Each row is a point on a tangle of strands that fork, close into loops and nearly touch. The rows are in no order.
In the rows, zero is written as 128.
Two points are linked if the straight distance between their rows is under 84.8. Some points are linked to none.
Q_741: [133 146 147 121 127 150 121 103  95 166 152 160 114 141 117 135 136  97
 157 106  76 142 115]
Q_144: [112 120  90 121  64 104  99 127 167  68 100 117 175 111 153 120  39 122
 100 175 177  57 140]
Q_552: [138 106  90 113 160 104 114 146 130  85 115  89  94 111 108 119 127 162
 134 136 143 155 141]
Q_854: [132 128 123  92 140 141 141 141 158  78 144 157 157 122 119 128  78 118
 132 135 172 101 103]
Q_841: [ 97 115  99  85 146  77 157 179 125  77 170  83 151 158 185 125 134 135
  71 198 167  92 139]
Q_515: [131 151 122  61 156 139 140 140 157  98 152 143 162 138 133 132  81  73
 129 127 169  87  89]
Q_698: [141 148 189  98  90 163 148  90 137 155 105 151 123  83  87 145 194  97
 122 111 123 155 126]
Q_792: [131 103 142 162 108 126 103  96 112 128 126 144 101  95 118 112  88 138
 187 125 119 134 137]
Q_64: [120 103 107  78 196 105 146 154 138 105 134  74 118 121 111 147 158 146
  98 142 144 147 117]
Q_612: [123  94  71 171 146  99 117 184 125  82 100  70  84 100 113 121 157 185
  75 126 130 153 168]
Q_191: [143 102 108 131  78  98  94 109 134  95 105 106  98 101 120 119  87 148
 159 161 137 144 151]
Q_483: [127 114  89 181  91  81 105 149 127 124  84  43  91  97 118 161 126 180
  73 159  88 141 147]
Q_700: [106 145 127 147  92 109 126 144 123 103 156 163 164 157 148 100 108 138
 129 160 159 102 147]
Q_860: [110 105  98 144 153 120 142 140 130  99 139 137 134 145 140  90  78 160
 171 122 168 114 131]
Q_94: [129 117 100 132  98 100 120 139 166  74 112 100 149 104 130 137  76 134
 118 181 155 117 145]
Q_461: [168 194 134 119 142 169 124 127 148 140 135 166 173 188 162 101 144  78
 120  84 121  94 114]
Q_231: [186 173 164 105 115 182 119  97 151 128  97 173 141 141 136  88 167  48
 155  77 114 111 125]
Q_965: [125 119 113  67 218 107 174 154 133 122 137  66 125 141 139 159 168 125
  91 120 150 145  92]
Q_387: [139 175 150  99 127 147 140 110 123 161 144 133 138 150 134 134 186  80
 117 105  88 142 115]
Q_973: [107  72 113 159 123 111 108 139  95 143 102  93  89  48  64 154 148 161
 114 135  81 151 169]
Q_949: [124 140 119 105 155 138 147 142 133 115 168 124 151 170 148 138 120 125
 129 132 142 125 111]
Q_404: [131 158 169  76 177 153 167 119 145 193 112 106 154 156 130 163 167 105
  89  98 132 148  85]
Q_512: [149 167 119  67 180 155 134 116 166 107 137 154 159 168 140 125  89  87
 124 103 163 102  82]
Q_652: [118 122 130 115 126  78 146 149 105 118 164  78 119 150 151 151 171 135
 104 168 110 150 132]
Q_803: [149 100 138 101 107 131 119 105 165  73 103 173 122  98 130 104  79  94
 176 138 191 107  98]
Q_691: [173 143 158 114  93 146 100  90 142 113 121 202 117 140 156  89 123  66
 178  89 129 111 114]
Q_763: [129 120 135  81 194 147 138  94 110 189  99 105 113 150 100 160 125 151
 137  86  91 151 101]
Q_641: [101  89  99 208 101 107  93 137 129 128 101 114  81  66 116  93  84 180
 165 139 134 138 155]
Q_777: [112 113 106 125 119  66 129 153  96 115 150  52  97 126 144 148 164 170
  85 174  97 155 153]
Q_574: [107 126 142 155  79 113 125 133 108 152 165 119 120 114 128 160 143 121
 123 156  89 147 141]
Q_410: [144 127 133 123  46 110  81 100 140  83 113 174 144 132 170  91  78  89
 152 157 158  95 134]
Q_770: [143 149 132  99 167 154 138 130 142 125 151 153 161 171 142 131 112 110
 134 104 149 122  98]
Q_725: [109 124  81 101 122  89 125 175 151  62 153 102 169 129 158 126  88 121
  69 196 181  65 139]
Q_411: [103 121  84 181  90  95 105 151 100 122 152 113 121 138 152 106  86 175
 129 172 114 119 168]
Q_684: [107  99 118  95 192 111 166 145 101 162 133  71 116 136 117 151 185 147
 102 108 108 167 112]
Q_85: [142 178 185 109 146 192 165 102 145 187 106 134 142 132 112 137 199  82
 104  87 116 144 107]
Q_615: [141 149 165 155  83 161 137 118 126 138 147 167 151 119 122 129 157  88
 128 123 115 131 145]
Q_361: [125  90 142 150 141 125 118 103 112 147 129 160  79  99 101 116  93 141
 191 104 113 138 115]
Q_439: [138 128 118 106 130 131 137 126 147  86 133 143 146 127 117 112 107 115
 160 138 169 125 120]
Q_721: [126 114 133  95 157 132 133 106 114 151 126 110 108 116  85 149 147 137
 144 125 101 164 120]
Q_238: [ 92 125  93 104 115  83 147 180 135  69 159 105 175 152 186 119 115 141
  60 202 176  57 147]
Q_865: [131 113  84 163  87  90 111 150 145 105  90  52 113 122 137 159 114 179
  85 165 121 133 152]
Q_890: [133 104  73 175 118  92  90 169 124 104  87  53  75  89 116 138 154 197
  56 141 104 153 175]
Q_689: [113 115  75 121 161 106 143 180 116  70 152 115 129 142 142  97 103 170
 128 155 168 114 145]
Q_793: [114  85 129 128 209 138 144 114  97 187 101 132 106 109  80 149 149 168
 131  87  87 136 115]
Q_183: [131 136 160 122 118 135 161 139 142 119 145 131 164 124 110 152 170 104
 104 145 157 144 133]
Q_909: [108 138 136 175  95 133 124 130 108 133 166 175 152 139 138 101 120 137
 155 146 134 114 149]
Q_732: [161 187 177 119 142 210 127  87 137 212  78 143 121 158 133 138 148  89
 107  50  93 135 117]
Q_478: [160  85 152 123 105 125 115  93 155  97  95 173  98  89 124  97  92 109
 197 118 184 125 105]
Q_287: [110 146 134 163  78 117 126 148 106 140 177 135 155 136 138 153 150 123
 111 173  98 127 149]
Q_722: [129 116 151  93 152 157 134  83 110 198 109 142  99 127  96 145 134 130
 152  80  87 147 101]
Q_473: [140 157 164 161  85 165 122 111 131 121 137 192 178 137 129  96 149  80
 139 120 135 117 159]
Q_61: [145 171 152 161 112 159 130 134 131 131 155 196 180 173 138  96 160  79
 118 117 128  94 141]
Q_665: [115 123 163 137 129 135 168 140 132 144 134 128 153 114  90 165 176 133
 120 134 138 162 136]
Q_693: [118 110  74 134 139  84 126 183 133  68 136  64 107 129 137 132 126 176
  91 167 151 125 152]
Q_723: [156 193 155 112 156 183 133 117 140 172 108 157 153 182 152 122 140  82
 123  73 116 121  99]
Q_887: [143 117 129 108  81 118 106 117 175  63  97 151 135  79 127 107  62  98
 149 159 199 106 119]
Q_471: [106 102  71 136 130 101 119 176 141  69 128 106 140 126 151  98  81 178
 117 166 180  94 151]
Q_601: [107  90  81 204 120 102  83 145 113 127  97  88  70  62  94 126 121 191
 109 123 102 143 184]
Q_848: [162  87 148 129  75 113 100  67 134  98  83 161  86  79 129 105  88 115
 189 124 159 141 116]
Q_980: [119 109 129 151 169 160 148 114 119 165 122 145 113 155  99 139 104 150
 163  92 119 142  98]
Q_363: [142 114 172 162  82 155 130 101 127 158 124 162 113  71  87 155 141 113
 153 121 107 143 128]
Q_33: [114  93  84 166 161 108 111 137  99 126 135 106  77  96 104 118 114 179
 142 125  95 148 161]
Q_240: [136 155 151 114 145 147 137 113 105 182 167 134 131 166 129 149 157 113
 129 110  87 141 104]
Q_169: [146  89 131 135  72  96  98  92 138 106  74 124  87  78 130 125  72 142
 170 147 140 141 128]
Q_7: [103  88 114 195 107 116  97 146 115 137  98  85  79  49  81 146 116 173
 104 143  80 145 161]
Q_775: [117 151 140 110 141 127 145 140 121 132 176 121 163 181 161 138 162 103
 111 140 123 128 124]
Q_141: [110  93 134 160 112 120 123 123 101 157 123 117  94  76  79 155 139 138
 143 137  88 157 146]
Q_80: [151 124 154 104 110 153 141  94 143 123 125 166 133 114 103 135 141 104
 150 112 141 148 119]
Q_184: [132 131 171  70 157 173 134  66 102 233  84 146  99 122  86 159 149 125
 123  69  86 132 100]
Q_291: [160 155 148 118 120 168 117  99 127 126 134 191 144 172 150  97 119  89
 168  96 122 117 119]
Q_170: [130 117  96 150 102  94  82 120 118  97 109  88 100 107 129 127  88 162
 131 171 114 147 152]
Q_508: [123 126 123 119 115  94 143 151 103 100 172 110 143 157 164 127 142 155
 104 179 126 129 141]
Q_300: [118  80 110 124 187 109 146 154 101 130 124  75 100 110  98 136 182 162
 110 122 105 156 140]
Q_901: [103 115  97 121 167 125 154 165 129 100 165 142 147 166 139  98  95 163
 143 139 166 104 121]
Q_910: [135 118 121  91 199 140 162 141 153 126 120 109 129 155 105 153 113 140
 123 103 156 128  89]
Q_833: [136 135 145  86 179 152 168 125 153 153 123 113 143 156 121 163 142 122
 108  97 157 141  89]
Q_986: [116 123 100  89 165  83 150 163 120  75 170  64 128 139 171 142 143 130
  90 177 156 119 127]
Q_955: [117 154 165  66 155 167 139  80 111 234 114 134 105 132 102 151 185 103
 113  79  69 145  89]
Q_189: [115 115 122 160 139 131 139 138 107 141 156 134 107 123 111 138 126 154
 147 126 117 143 132]
Q_782: [186 146 159 124 100 178 111  95 150 123  88 218 124 129 164  74 152  60
 165  70 121  93 123]
Q_894: [124 120  99 126 118  88 106 133 103 100 128  70  94 125 137 147 131 173
 110 167 101 151 153]
Q_351: [104 134  79 117  97  89 114 162 161  57 132 114 157 108 153 128  38 123
  83 199 189  61 139]
Q_529: [117 136 125 121 113 130 128 134 130  97 166 175 186 169 145 104 107  99
 132 141 172 101 147]
Q_69: [119 112 138  73 151 112 161 135 140 123 132  81 145 122 105 154 177 133
 107 147 130 161 117]
Q_988: [113  84 154 165 100 139 121  91 119 170 130 154  89  43  71 159 123 129
 148 132  87 141 139]
Q_678: [144 139 148 131 127 146 124 107 125 150 157 165 122 151 128 115 120 110
 169 113 109 127 122]
Q_284: [159 199 167 112 142 177 125 104 124 192 111 142 121 180 143 126 150  90
 107  71  83 130 104]
Q_458: [124 107 117 152 159 129 141 123 122 125 124 155 118 137 131  95  82 149
 194 109 154 134 111]
Q_449: [110 108  72 162 127 108 101 174 148  63 107  97 115 102 129  93  95 177
 135 148 171 121 151]
Q_727: [113 105  74 215 102 109  80 152 134 102  87  96  83  75 123 111  93 190
 124 124 133 151 171]
Q_57: [144 121 112 106  64 104  90 119 173  59  97 127 152  98 156 121  45  96
 121 162 183  78 127]
Q_703: [116 113  69 192 115 100  98 166 139  85  91  81 103  92 118 111 104 200
 114 153 149 133 162]
Q_91: [136 110 120 123 189 139 157 134 142 130 121 134 124 151 102 136 112 157
 148 101 142 150 102]
Q_48: [125 165 168 156 152 168 153 132 141 200 138 154 152 172 125 152 135 116
 126  82 105 117 101]
Q_294: [118 150 158 173 151 168 151 136 114 188 153 169 133 155 129 138 115 130
 144  84 105 132 109]
Q_649: [112 133 153 119 101 136 133 111 101 165 159 121 116 109  99 170 177 114
 129 148  91 158 131]
Q_278: [127 130 109 145  57  99  89 118 122 101 124 128 151 143 157 119  77 143
 123 180 137  95 149]
Q_992: [140 177 130 125 128 150 129 135 124 125 150 180 188 186 164  83 145  84
 125 101 137  90 128]
Q_868: [133 125 130 158  40 106  96  97 148  93 101 142 147 118 159 110  64 121
 152 172 157 103 137]
Q_479: [176 179 179 117 140 199 116  82 154 200  70 175 103 153 146 124 135  90
 134  39  90 118 107]
Q_638: [113 120 118 109 151  98 149 134  82 142 171  88 117 156 139 142 162 145
 133 136  93 149 129]
Q_985: [125 133 151  88 131 117 155 146 140 119 143 101 152 112 126 160 177 105
 108 152 153 148 105]
Q_161: [115  85 115 147 179 135 115 114 108 145 115 151  82  86  91 106 100 166
 183  94 117 151 121]
Q_891: [126 194 176  74 175 158 157 117 163 196 107 101 158 156 153 153 207  76
  82  69 122 146  93]
Q_551: [131 153 160 181  74 139 123 137 106 146 178 164 162 123 132 138 158  99
 117 145  97 126 147]
Q_459: [116 115 162 162 157 168 142 112 120 192 137 174 104 117 100 143 115 137
 163  85 100 127 110]
Q_261: [107 120  89 157  75  88 104 141 133  91 122 105 129 140 164 117  87 174
 118 182 133 105 154]
Q_428: [125  89 116 132 205 127 128 111 114 156  89 119  96 101  72 127 124 178
 162  83 105 144 131]
Q_790: [119 115 168 160 105 145 148 127 125 153 130 138 134  82  71 163 169 136
 131 124 121 154 126]
Q_619: [192 174 163 111 133 193 126  91 152 155  79 176 121 153 149 104 155  72
 149  50 104 108  98]
Q_427: [107 143 118 135 103 106 130 140 111 105 172 141 175 172 164 121 140 133
 101 174 143  97 147]
Q_903: [140 148 141 120  98 140 115 111 140  94 140 186 175 150 154  88 107  91
 151 124 162  89 143]
Q_801: [128 179 164  86 138 161 133  98 110 211 132 124 116 148 122 153 194  79
 107  86  67 141 103]
Q_724: [112  88  90 140 172 100 138 184 107  94 126  80 103 119 108 121 171 174
  95 125 136 161 154]
Q_415: [114 129 127  80 196 102 176 136 109 158 135  78 123 157 144 163 177 135
 103 121 123 157  90]
Q_54: [130 187 168  90 165 140 153 132 128 184 131 106 167 170 170 134 216  77
  99 102 108 145 102]
Q_221: [100 129 114 183  72 105 115 141 102 129 165 147 131 135 142 117  96 153
 145 172 109 110 153]
Q_808: [133 177 151 105 148 124 152 151 119 145 170 124 170 179 175 131 201  82
 105 122 109 133 104]
Q_804: [138 136 140 126  63 126  83 106 146  74 131 187 178 138 163  88  93  67
 138 138 172  84 145]
Q_802: [113 103 108 183 106 115 108 133 108 126 129 137  93  97 115  99  83 162
 168 151 114 137 147]

How many points has the smallest loop of links through each point below? Write none if it is on no loop.
Q_903 | 11
Q_170 | none
Q_601 | none
Q_678 | none

A tip is a point with one link. Name the tips that can be reached along the links from each point below, in the order of the rows.
Q_529 | Q_986, Q_638
Q_949 | Q_439, Q_48
Q_801 | Q_763, Q_649
Q_703 | Q_865, Q_793, Q_458

Name the points in between on the shortest way along the links from the first point to the second, in order.
Q_793; Q_689 | Q_428, Q_161, Q_361, Q_792, Q_802, Q_641, Q_727, Q_703, Q_449, Q_471
Q_428; Q_183 | Q_161, Q_361, Q_792, Q_802, Q_641, Q_727, Q_601, Q_7, Q_973, Q_141, Q_988, Q_363, Q_790, Q_665
Q_240; Q_723 | Q_741, Q_678, Q_291, Q_691, Q_782, Q_231, Q_619, Q_479, Q_732, Q_284
Q_478; Q_868 | Q_848, Q_169, Q_191, Q_170, Q_894, Q_777, Q_652, Q_508, Q_427, Q_700, Q_529, Q_903, Q_804, Q_410
Q_980; Q_512 | Q_91, Q_910, Q_833, Q_404, Q_891, Q_54, Q_808, Q_775, Q_949, Q_770
